The views of a scene show one set of named points, each view turned or mirrored, shifted and resized as a whole, with a little noise and some points left out.

Scene 1
View 1
z_709: [  9   2   4   3  -6  -6   1  -6   7 -13   8   1  16   1 -17  17  -5  -4
  -4  20  -3  -4  12   4 -10  12]
z_697: [  2 -14   1  -5   2   5  -5  -6   0   3  -6  -8   0  -8  -3  -5  11  -4
   6  -7   1  -2  -6   7  -3  11]
z_287: [ 10  -7   0   3  -6 -10   0   0   8   6  -4   6   3   4  -3   9   3   3
   7  10  -5  -5 -18   7  -1  18]
z_384: [  3  -8   3  -4   1   4  -4 -10   1  -6   1  -9   7  -8 -10   1   6  -6
   1   1   2  -3   8   6  -8   9]
z_626: [  7  -1  -1  10  -6 -12  -7  -4   6  -5   2  -7   8   1 -10  10   3  -3
   5  10   1  -3  -4   0  -2  12]
z_212: [  1 -10   2  -3   1   4  -7 -11  -2  -3  -4 -12   4  -9  -7  -3  11  -7
   5  -6   4  -2   1   6  -4   9]
z_456: [  0  -6  -3   7  -4 -10 -13 -15  -4   2  -7 -14   2  -5  -3   1  19  -6
  14  -7   6  -5 -14   3   4   9]
z_737: [  5   5   5   2  -8  -7   0 -16   2 -16   7   0  19  -1 -18  21   2  -8
  -1  17  -2  -5  14   7  -9  12]
z_602: [ 11   1   6   1  -5  -2   4  -2  10 -15  11   5  16   2 -18  17 -10  -2
  -8  25  -5  -3  17   5 -14  14]
z_454: [  3  -3   2   0  -3  -2  -3 -12   1  -8   1  -5  11  -4 -12   9   7  -7
   3   6   0  -4   6   6  -6  10]
z_49: [ 11  -3   2   5  -2  -1  -3   5  11 -10   8  -4   9   1 -15   6  -8  -1
  -6  18  -1  -1  10   0 -10  13]
z_483: [ 6 -6  2  0 -3 -3 -2 -6  5 -1 -1 -1  7 -1 -8  7  4 -3  4  7 -2 -3 -4  7
 -4 13]
z_56: [  1  -9  -3   2  -7 -14  -5 -17  -3  13 -15   0  -1  -3   5   7  24  -3
  21  -9   0  -6 -33  13   9  16]
z_431: [ 13   1   1   8  -8 -13   2   1  13  -5   5   7  11   8 -12  19  -7   2
  -1  24  -6  -4  -3   4  -6  17]
z_243: [  4 -14   1  -9  -1   0   2  -9   1  12 -11   6  -1  -4   2   4  14  -1
  11  -5  -4  -4 -20  16   0  17]
z_405: [ 10 -19   0  -5   5   6   0  10  10  11  -6   2  -5  -1   0  -8  -2   5
   2   2  -3   0 -15   7  -5  17]
z_242: [  4  -3   3   2  -2  -2  -5  -9   2  -9   3  -9   9  -4 -13   5   4  -6
   1   7   2  -3   8   3  -7   9]
z_787: [  4   0   3   7  -2  -1 -10  -7   3 -17   8 -18  12  -5 -19   4  -1  -8
  -4  10   5  -2  19  -3  -9   6]
z_552: [ 7 -9  3 -4 -1  2  1 -4  5 -1 -1  0  6 -3 -8  5  2 -2  1  6 -3 -2  0  8
 -7 14]
z_982: [ 14 -13   2   1   5   6  -2  18  16  -2   5  -3   1   3 -10  -5 -15   5
  -8  15  -2   2   4  -2 -12  14]
z_337: [  7 -14  -1  -1   0  -2  -4   0   5   9  -7  -2  -2  -2   0  -2   7   1
   8  -1  -1  -2 -17   6  -1  15]
z_734: [  7 -13  -2  10   4   0 -17  10   8  -1   1 -24  -4  -2  -8 -16  -1   0
   1   0   9   1  -1  -9  -4   6]
View 2
z_405: [-24  -9 -18  -3   2  -1  13  -6  14  -2  11  -5   9  -3 -35  -2  -6  -1
  -9   3   4 -17   0   8   5  -1]
z_337: [-20  -4 -14  -4  -1   6   7  -6   5   2   7  -6  15   3 -23 -10 -11  -2
  -6   6  -3 -10  -1   8  -1  -2]
z_787: [  5   6   8  -2 -10  19   9  12   8  13   2 -20 -11  -9  -6  -2   1  10
 -17  -7  -5   6  -4 -22   2 -11]
z_454: [ -3  -1   1   2  -6   8   3   8   1  10  -5 -15   0   1  -6  -3  -7  10
 -10  -2  -7   0  -4  -6  -4  -9]
z_734: [-17   6  -6 -12  -6  25  18  -1  13   0  23 -14   3 -15 -25 -15   2  -8
 -13  -2   0   1   1 -14  10  -1]
z_431: [  6   9  -9  -6  -2   0  -1  -4  19  18  -3  -6   5  11 -26   3  -6  21
 -32   4  -9  -6 -12   1  -7 -20]
z_384: [ -9  -6   1   3  -5   9   8   9   2   5   0 -15  -3  -4  -9  -2  -5   4
  -5  -4  -2  -2  -1  -9   0  -5]
z_456: [-17   3  -3  -5  -8  20   1  -2  -9   5   5 -12  18   3  -6 -22 -15  -8
   1   7 -12   2   0   2  -4   0]
z_56: [-25  -4 -15  -2  -2   8  -6 -11 -12   3  -1  -4  34  16 -11 -23 -25  -8
   6  15 -13  -6   0  22 -10   1]
z_243: [-23 -12 -15   3   1  -3   1  -5  -2   0  -3  -5  19  10 -18  -7 -18  -1
   3   7  -4 -13   0  17  -5   0]
z_483: [ -7  -1  -6  -1  -3   5   3   1   6   9  -1 -11   6   4 -15  -4  -8   8
 -12   2  -5  -5  -4   1  -3  -8]
z_242: [ -3   1   2   0  -7  11   6   7   5  10  -1 -16  -3  -2  -8  -3  -5   8
 -12  -2  -6   0  -4 -10  -1  -9]
z_287: [ -9   3 -13  -5  -1   3   1  -7  11   9   3  -5  15   8 -25  -7 -11   7
 -17   7  -7  -8  -6   8  -5 -10]
z_697: [-20  -9  -7   1  -3   9   9   2  -1  -1   4 -12   7  -3 -14  -9  -9  -5
   3   1  -1  -7   2   1   1   2]
z_982: [ -8   0 -12  -7   0   3  18   0  28   6  13  -9  -7  -9 -38   6   4  11
 -27  -4   5 -11  -5  -8   7 -10]
z_552: [ -9  -5  -6   1  -2   2   6   3   8   7  -1 -10   2   2 -17   1  -7   8
 -11   0  -2  -8  -3   0  -2  -7]
z_709: [ 10   5   1   0  -5   4   1   7  13  18  -8 -13  -6   4 -13   6  -3  22
 -26  -3  -8  -1 -10  -9  -5 -19]
z_49: [  3   5  -3  -5  -4   7   9   3  19  13   3 -12  -6  -3 -23   5   1  15
 -27  -4  -3  -3  -7 -11   1 -15]
z_737: [ 12   4   5   3  -7   6  -2  10   5  20 -13 -15  -6   6  -3   4  -6  22
 -21  -2 -10   1  -9  -9  -9 -18]
z_626: [ -2   9  -4  -7  -5  13   2  -2   8  14   3 -11   8   4 -15 -10  -8   7
 -19   4 -11   1  -7  -4  -5 -11]
View 3
z_212: [ -1 -10   4   0  -2  -7  -1   9   5   4   1  -3  -5   2   3  -2  10 -16
  -1  -6   5  -5  -9  15  -6   1]
z_982: [ -4 -13   2  -8 -12 -14 -11   2   0 -16  11  -3  -7   5   7  -4  -9   0
 -10   6 -18   0  -5  -1   0   1]
z_626: [-3  2 -3  4 -6 -1 -4  4  2 -3  3  4 -4  6 -1 -3 -2  0  5 -7 -1 -1  0  3
 -6  8]
z_243: [ -7  -9 -16   6   0   6   2   1  -4   6   1  -9  -1  11   7  -1   8 -24
   1   4   5 -11  -8  10   3  -4]
z_602: [ -1  -1   8   3  -9  -1   1  14   2 -18   2  20 -11   7   6  -3 -17   4
  -3   0 -16   4   1   6   0  -2]
z_709: [ -1   2   5   5  -7   1   2  13   3 -13   0  18  -9   6   3  -3 -11   4
   2  -4 -11   4   1   7  -3   2]
z_431: [ -6   5  -9   7 -10   7  -2   3  -3 -13   4  11  -5  11   2  -3 -14   7
   4   0 -12   1   5  -3   0   6]
z_552: [ -3  -8  -1   2  -5  -2   0   7   0  -5   2   2  -6   7   6  -2  -1 -11
  -1   1  -5  -4  -5   9   0  -2]
z_287: [ -8  -2 -16   5  -6   6  -3  -1  -5  -3   3  -3  -1  12   4  -2  -3  -8
   3   3  -3  -6  -1   0   1   3]
z_56: [ -8  -1 -24  11   2  11   1  -4  -4  15   0 -13   3  11   0  -1  15 -22
  11  -3  16 -13  -4   7  -1   5]
z_697: [ -3 -12  -1  -1  -3  -6  -3   5   2   5   2  -8  -4   4   4  -2  10 -19
  -2  -2   4  -7 -10  13  -4   0]
z_456: [ -3  -2  -6   4  -1  -1  -3   2   3  10   0  -6  -1   3  -3  -2  15 -13
   9 -11  13  -7  -4  10 -10  10]
z_483: [-4 -4 -3  3 -4  0 -1  6  1 -3  2  2 -5  7  3 -2  0 -8  1 -1 -2 -3 -4  8
 -2  1]
z_384: [  0  -9   7   0  -4  -6  -1  11   5  -2   1   3  -7   3   4  -2   4 -12
  -2  -5   0  -3  -7  14  -5   0]
z_734: [ -1 -11   4 -10 -10 -21 -17  -2   6  -2  11 -12  -3  -1  -1  -4   8  -3
  -5  -6  -1  -2  -7   2 -11  11]
z_49: [ -1  -4   6  -1  -9  -7  -5   8   3 -14   5   9  -8   5   4  -3 -10   3
  -3  -1 -13   3  -1   3  -3   3]
z_454: [-1 -3  4  4 -3 -1  1 11  4 -3 -1  9 -7  4  3 -2  0 -8  2 -6  0 -1 -3 13
 -5  1]
z_737: [  0   3   7   8  -4   5   6  16   4 -10  -3  22 -10   5   2  -3  -9   1
   4  -8  -5   3   2  12  -5   1]
z_405: [ -7 -16 -10  -4  -7  -7  -9  -2  -4  -4   9 -15  -2   9   9  -2   2 -16
  -7   9  -7  -8  -8   2   4  -2]
z_787: [  3  -3  16  -2  -7 -12  -4  14   9  -8   1  13 -10  -1   0  -4  -2   3
   0 -12  -4   4  -3  11 -11   7]
z_337: [ -7  -9 -12   1  -4  -2  -6  -2  -2   2   5 -11   0   9   3  -2   6 -15
   0   2   1  -8  -6   4   0   2]
View 4
z_709: [  7   6   9  -1  12  -4  -7  -9   7   1   3  -1  -3 -14  -6  -3 -10   7
  -5  13 -11  -3   3  10   6 -15]
z_243: [ -1   1  -4 -11  -2  10  -7   0   6  -5   2  -8   1  -4   2  15  -8   7
  -2  -4   5  -8 -10   1  -3   2]
z_697: [ -1  -4  -3 -11   2   3  -1  -2  10  -5  -1  -4   0  -8  -4  10  -9   9
  -2  -8   6   0  -2  -2  -1  -6]
z_49: [  8  -1   7  -1  13  -5   1  -4   9  -1   5  -3  -4 -14  -8  -3 -11   8
 -10   6  -7   0   4  12   6 -13]
z_552: [  2   0   1  -6   7   0  -4  -3   9  -3   1  -5  -1 -11  -4   5 -11  10
  -6   2  -1  -4  -1   5   2  -7]
z_734: [  5 -11   0  -5   5  -4  10  -2  11  -4   7  -1  -6 -11 -11   3  -9   4
 -12 -17   5   9   6   5   1 -13]
z_212: [ -1  -2  -1 -11   3   1  -3  -6  10  -4  -3  -1  -1 -10  -7   7  -9   8
  -1  -7   5   3   1  -4   0 -11]
z_626: [  6   2   6  -2   3   0  -5  -8   5   1   8  -1  -5 -11  -5   3  -5   1
  -3  -1  -5   0   0   8   1 -12]
z_602: [  8   5   9   0  16  -6  -5  -6   9   0   3  -3  -2 -16  -7  -5 -13  11
  -8  17 -12  -5   4  13   8 -13]
z_242: [  3   2   5  -5   8  -3  -6  -9   8  -1   0   1  -3 -14  -8   1  -8   6
  -2   4  -4   1   4   3   3 -16]
z_483: [  3   1   2  -5   5   2  -5  -5   7  -2   3  -4  -2 -10  -4   5  -8   6
  -4   1  -2  -3  -2   6   1  -8]
z_337: [ 3 -3 -2 -8  0  6  0  0  7 -4  6 -7 -2 -6 -2 11 -8  5 -6 -8  3 -3 -6  5
 -1 -2]
z_454: [  2   3   4  -7   6  -1  -8  -9   8  -1  -1   0  -1 -12  -6   3  -9   7
   0   4  -3  -1   2   2   2 -13]
z_384: [  0  -1   1  -9   7  -2  -4  -6  10  -4  -4  -1   0 -12  -7   3 -10  10
  -3   0   2   1   3  -1   2 -12]
z_456: [  1   0   0 -10  -5   6  -6  -8   4  -1   3   1  -4  -7  -4  11  -2  -2
   3 -13   5   4  -2  -3  -5 -11]
z_431: [ 10   5   9   2   8   0  -5  -5   4   2  11  -6  -5 -11  -2   0  -8   3
  -8  11 -12  -7  -3  18   4  -7]
z_737: [  6   8  10  -2  12  -5 -11 -12   7   2  -1   2  -2 -16  -7  -4 -10   7
  -1  15 -11  -3   4   7   6 -17]
z_787: [  4   0   7  -4  11  -8  -2 -11  10   0  -1   4  -4 -17 -12  -4  -9   7
  -4   2  -4   6  10   3   5 -21]
z_56: [  0   3  -3 -11 -11  15 -11  -4   0  -2   6  -5  -2  -1   3  19  -1  -3
   5 -11   5  -5 -12  -1  -9   1]
z_287: [ 6  2  2 -3  2  6 -4 -1  4 -1 10 -8 -3 -6  0  9 -7  2 -6  0 -4 -7 -7 12
 -1 -1]
z_405: [  3  -8  -4  -7   5   4   5   5  11  -7   6 -11   0  -7  -2   9 -13  11
 -13  -7   4  -5  -6   8   1   2]

In a view up to two points have been moved. Name them for each view, in the order of its rows, or write none.
view 1 => none
view 2 => z_287
view 3 => z_431
view 4 => z_242, z_737

Scene 2
View 1
z_730: [  7   2  -9  -4   6  11   1   8  -8  -4  14   7   3   1   5   9  -5   4
  10   6  -7  11  -4   0 -11 -18]
z_863: [ -1 -10  10  -5   1   6  16   6  -3   2   5  -8   0   1   9   2   9  -4
  12  -5   3  13 -15  21   3  -5]
z_802: [  0 -14  10  -2  -2  -8  -3   7   2  -1   5  -9  17  -2  22  -2  12   4
   3  -4   0  16   1  10   2   3]
z_890: [  8  -3  -4  -6   3   9   4   0  -7  -5  10  -1   6   3   7   5   4   6
  11   1  -9  15  -8   4  -7 -12]
z_696: [-15  -5   0  11   3  -1 -31  17  -9  -3  13   2  26   4  21   6  -5   4
 -10  21  -6   4  29 -10   5  -4]
z_661: [  6 -13   6  -3  -2  -9  -8   3   3  -4   8  -9  22  -3  25  -5  13   9
   3  -4  -4  19   5   3  -1   3]
z_320: [13 -8  0 -4  1 -8 -4 11  3 -4  9 -1 16 -8 20  0  5  6  6 -4  0 19  1  4
 -7 -3]
z_144: [ 17  -6  -9  -5   1  -6 -17   1  -1 -10  15   2  26  -3  22  -1   6  19
   3   2 -13  19  11 -11 -12  -5]
z_531: [  0  -4  -1  -5   3  16   8  -8 -12  -4   9  -5   5   9   5   5   7   7
  13   3 -13  13 -12   5  -3 -13]
z_171: [ -9 -10   4   3  -2   1 -19  -6  -8  -6   9  -8  25   9  21  -1  10  13
  -1  11 -15  12  13  -6   5   0]
z_372: [-12   0   0   6   6  11  -6  18 -11   0  11   5   6   3   6  10  -8  -4
   1  14  -1   4   7   2   2 -13]
z_940: [ -8   0  -3   1   5  20   0   0 -16  -4  12   1   2  12   2  10  -1   3
   8  13 -12   6  -2   0  -1 -17]
z_518: [-20  -1   1   7   5  19  -8   5 -17  -1  11   0   5  13   4  10  -3   0
   2  19 -11   2   7   0   5 -15]
z_667: [-23  -3   5  12   5  11 -14  15 -14   2  10   0  10  10   8  10  -6  -5
  -3  20  -4   1  15   1   9  -9]
z_80: [ -1   0   3   6   8  -6  -1  47   1   5  11  11   1 -16  10  13 -19 -18
   1   3  21   5   7  16  -2 -10]
z_399: [  2 -13   4   2  -1 -11 -17  10   1  -6   9  -5  27  -3  27  -2   8  10
  -2   3  -4  15  15  -1   0   4]
View 2
z_802: [ -2   4 -11 -10  13  -8   7   4 -22   0   6   5   6   1  -7   6  -7  -6
  -2  -3  -6  26 -10  17  -1  13]
z_320: [-10  -1  -4   0  10 -10   6   4 -28   4   6  11   1   7 -10   6  -5 -13
   4  -4 -15  20 -14  13 -10   4]
z_144: [-14  -3   5   0  12  -7 -10   7 -30   3   0  17  -6  -1 -14   3   3 -30
  11 -16  -9   6 -16   6  -1   0]
z_863: [ -4   8 -12   1   0 -11  11   1 -19   7   2   4  11   3  -2  10 -15  10
   2   9 -19  34 -10  12   1   3]
z_399: [ -6  -2  -4 -13  19  -4  -2   4 -24   1   8   4   5  -1 -13  -2   0 -24
   2 -11   4  13  -8  14  -5  13]
z_890: [ -9   7  -4   8  -2 -10   0   4 -22  12  -2   7  10   1  -7   7 -10  -3
  12   5 -18  22 -11   5   1  -8]
z_518: [ -3  11  -6   4  -8  -2 -13   1  -9  21  -3  -8  31 -11 -10  -6  -8  -6
  20  13   4  16   3  -3   7 -14]
z_171: [ -2   9  -5 -12  11  -4 -15   3 -15   3  -2   0  11 -13 -11  -2   0 -21
   7 -11  10  12  -6   7  15   5]
z_80: [-10 -10  -8   9   1   1  24  -2 -24  20  22  -3  33  20 -16  -4 -11  -4
  11  26 -11  19   5  12 -46  -2]
z_730: [-13   3  -1  15  -7  -8  -2   3 -23  19  -3   8  13   2 -10   4 -10  -9
  19   9 -19  16  -9  -1  -4 -16]
z_372: [ -6   3  -6   6  -4  -1  -2   1 -15  20   4  -5  30  -1 -13  -4  -8  -8
  18  15  -2  15   2   1 -10 -10]
z_940: [ -7  12  -5  10 -12  -6 -10   2 -13  21  -7  -1  21  -8  -8   1 -11  -2
  20  11  -8  19  -4  -3  10 -17]
z_696: [ -5  -2  -1  -9  11   5 -14   2 -15  13   9  -7  24  -9 -21 -14   4 -32
  15  -2  22   0   5   4 -10   2]
View 3
z_863: [ 11   4   0   5  -5   0  -9   2   0   8  -6 -11  -9   0  -3  -9   4   2
  -7 -13  13  -5  -2   2  11 -11]
z_802: [  7  -4   2   0   3   3  -3   4   3   6  -3  -4  -6   1  -8  -4  -4   0
  -7  -6  12  -2   2   4   7 -15]
z_940: [  3   6  -1   2  -9 -19 -10   1  -8   9  -1 -18  -6  -1  -5  -3   3  -3
  -1  -6  11  -6  -2   7  23   4]
z_80: [ 11   4 -10  -1  -9   4   3  11 -16  16  14   3   4  -1   0 -13   9 -20
  -3 -15  23 -20   3  -4   7  -8]
z_730: [  5  10  -7  -1  -4 -10  -4  -1  -8   8   4 -16  -6  -4  -1  -2   0  -4
  -1  -8  11 -14  -4   2  14   3]
z_531: [  7   7   0   4  -5 -12 -11  -3  -1   6  -6 -20 -11  -1  -4  -3   1   5
  -4  -8   8  -5  -5   5  17  -1]
z_372: [  4   2  -3  -1  -8 -13  -3   6 -11  13   6  -9   0   0  -7  -5   3 -12
  -1  -7  16  -9   3   5  20   0]
z_890: [  7   8  -3   1  -2  -8  -7  -2  -2   6  -1 -17  -8  -2  -2  -2  -1   2
  -4  -8   9 -10  -5   3  13  -2]
z_171: [ -1  -8   4  -4   4 -11  -2   2   2   5   0  -9  -4   1 -14   4 -10  -2
  -2   4   8   2   5  10  17  -6]
z_518: [  0   0   0   0 -11 -20  -7   5  -9  13   3 -13  -3   1  -9  -3   3  -9
   0  -4  14  -3   3   9  26   3]
z_144: [  1   0  -5  -7  12  -4   4  -4   1   1   6 -11  -6  -5  -7   9 -14  -1
  -2   3   5 -11  -2   4   6  -3]
z_661: [  6  -5   1  -2   8   3   0   1   5   3  -1  -6  -6  -1  -8   0  -8   1
  -6  -3   9  -4   2   4   6 -13]
z_667: [  0  -4   0  -2 -10 -17  -4  10 -10  14   6  -6   1   2 -12  -4   2 -14
   0  -2  17  -3   7   8  24  -2]
z_696: [ -5 -10  -1  -9   1 -14   4   8  -7  11  11  -1   4   0 -16   5  -8 -16
   2   6  13  -4   9  10  18  -3]
z_320: [  7   2  -4  -2   5   3   1   0  -1   4   2  -7  -5  -3  -4  -1  -5  -2
  -5  -6  11 -11  -1   1   5  -9]
View 4
z_80: [ 14  20  24  13  22 -16  13  -8  10  14   5  -2  36  14  10   3  17 -12
 -10 -12 -20 -11  -3  -8  16 -10]
z_940: [-17  -2   3  -2  -3  -6   6   2   2  -7  -9   1  10  -7  -1  11  -2  -2
 -14   4   0  14  -3  15  26   0]
z_696: [-21   0  10 -17  13  10  36   1   5  32 -11   2   9 -20   4  22   4  -2
  -1 -13  -8  -7  -2   6   5 -15]
z_890: [  0 -11   7  -5   2  -2  -1   6   3  -6  -4   7   0  -3  -3  -1   6  -9
 -13   9   4   6  -6   8  28   2]
z_802: [ 10  -1  11  -3  23  16  14  -3  12   8  -1  15 -11  -2  -5  -2  15  -8
  -1   4   6   3  -2   3  18  -8]
z_518: [-25   5   5  -2   0  -4  17  -3   5   1 -11  -2  14 -10   1  19  -4   2
 -12  -3  -3  14  -1  17  20  -3]
z_372: [-13   7  10   1   6  -7  17  -2   5   7  -5  -1  20  -3   4  13   4  -4
 -11  -6  -9   4  -2   8  19  -6]
z_531: [ -5  -6   5  -1   4   2   2   2   5 -10  -6   8  -3  -3  -5   4   3  -5
 -12   8   6  14  -5  12  28   1]
z_667: [-22  11   9  -1   9   0  27  -8   9  11  -9   0  16 -10   2  22   0   2
  -7  -9  -6   9  -1  13  14  -9]
z_661: [  9 -10  11 -11  21  18  14   2   9  12  -3  16 -16  -7  -4  -3  14 -10
   1   4   7  -3  -5   1  18  -8]
z_863: [10  3 12  8 16  4  1 -5 11 -9  1 11 -3  6 -4 -3 10 -7 -8  8  7 12 -3  5
 27 -1]
z_399: [  2  -9  12 -16  22  18  24   3   9  22  -5  13 -11 -12  -1   3  14  -9
   2  -1   2  -8  -4   0  12 -12]
z_320: [ 12  -9  13  -7  15   6   7   5   6  10   0  10  -3  -2   0  -6  16 -13
  -5   3   1  -7  -7  -3  21  -6]
z_730: [ -4  -9   8  -4  -2 -11   1   8  -1  -1  -3   1  13  -3   1   2   5 -10
 -15   4  -4   1  -6   5  28  -1]
View 5
z_661: [  2  -6   2  -9  -3   4  -1   2   1   8  -7  -4 -11  10  10  -2   2  -1
   5   2   7  -7   6   6  -3   2]
z_320: [  5   0  -1 -12  -7   5   1  -2  -5   5  -3  -6  -9  10   9   1  -2   0
   5   4   2  -8   5   2  -3   0]
z_399: [  2  -6   1  -4  -2   4  -1   6   0   6  -6  -5 -10   9   7   0  -2  -3
   8  -7   7 -10   2   8  -5   1]
z_518: [-16   7   7   5  -5   4   3   7  -1  -1   7 -11   5   2  -5   4   4   8
  -6  -1  -2 -12  -5   1  -6  -2]
z_940: [-14   8   6  -2  -7   6   3   1  -1  -1   7 -11   3   0   0   6   6   9
  -8   6  -3 -11   0  -2  -6  -3]
z_890: [ -3   6   4 -11  -7   6   3  -3  -2   3   2  -9  -3   2   7   5   5   6
  -5  11   0  -9   6  -3  -4  -2]
z_696: [ -6  -1   1   8  -2   3   2  14   0   0   3  -8  -4   5  -2   4  -6  -3
   7 -18   2 -13  -7  10  -8  -1]
z_531: [ -9   5   7  -9  -7   6   2  -1   1   3   2 -10  -2   0   4   3  10   9
 -10  13   2  -9   5  -3  -4  -1]
z_802: [-2 -6  2 -7 -5  4 -1  1 -2  9 -7 -4 -7 15  6 -4  1  3  3  5  5 -7  7  6
 -3  2]
z_863: [ -6   0   4 -11  -8   5   0  -4  -5   7  -3  -6  -1  15   4  -4   3   9
  -4  15   0  -6   8  -1  -1   1]
z_171: [-10  -6   8   1   1   4   0  11   8   6  -5  -6  -8   1   4   1   9   2
  -1  -4  10 -11   2   9  -7   1]
z_80: [  1   8  -8  -3 -14   3   2  -5 -20   0   7  -7   5  25  -5  -2 -19   3
   8  -1 -13  -6  -3   0  -1  -2]
z_144: [  9   2  -1 -10  -4   6   2   2   1   2   0  -9 -14  -2  12   8  -1  -6
   8  -7   5 -11   2   4  -7  -2]
z_667: [-15   3   4   8  -5   3   1   9  -3   0   6  -8   4   9  -7   2  -3   5
   0  -7  -2 -11  -6   5  -6  -1]

In a view up to two points have been moved. Name them for each view, in the order of its rows, or write none.
view 1 => z_863
view 2 => z_890
view 3 => none
view 4 => z_531
view 5 => z_171, z_144
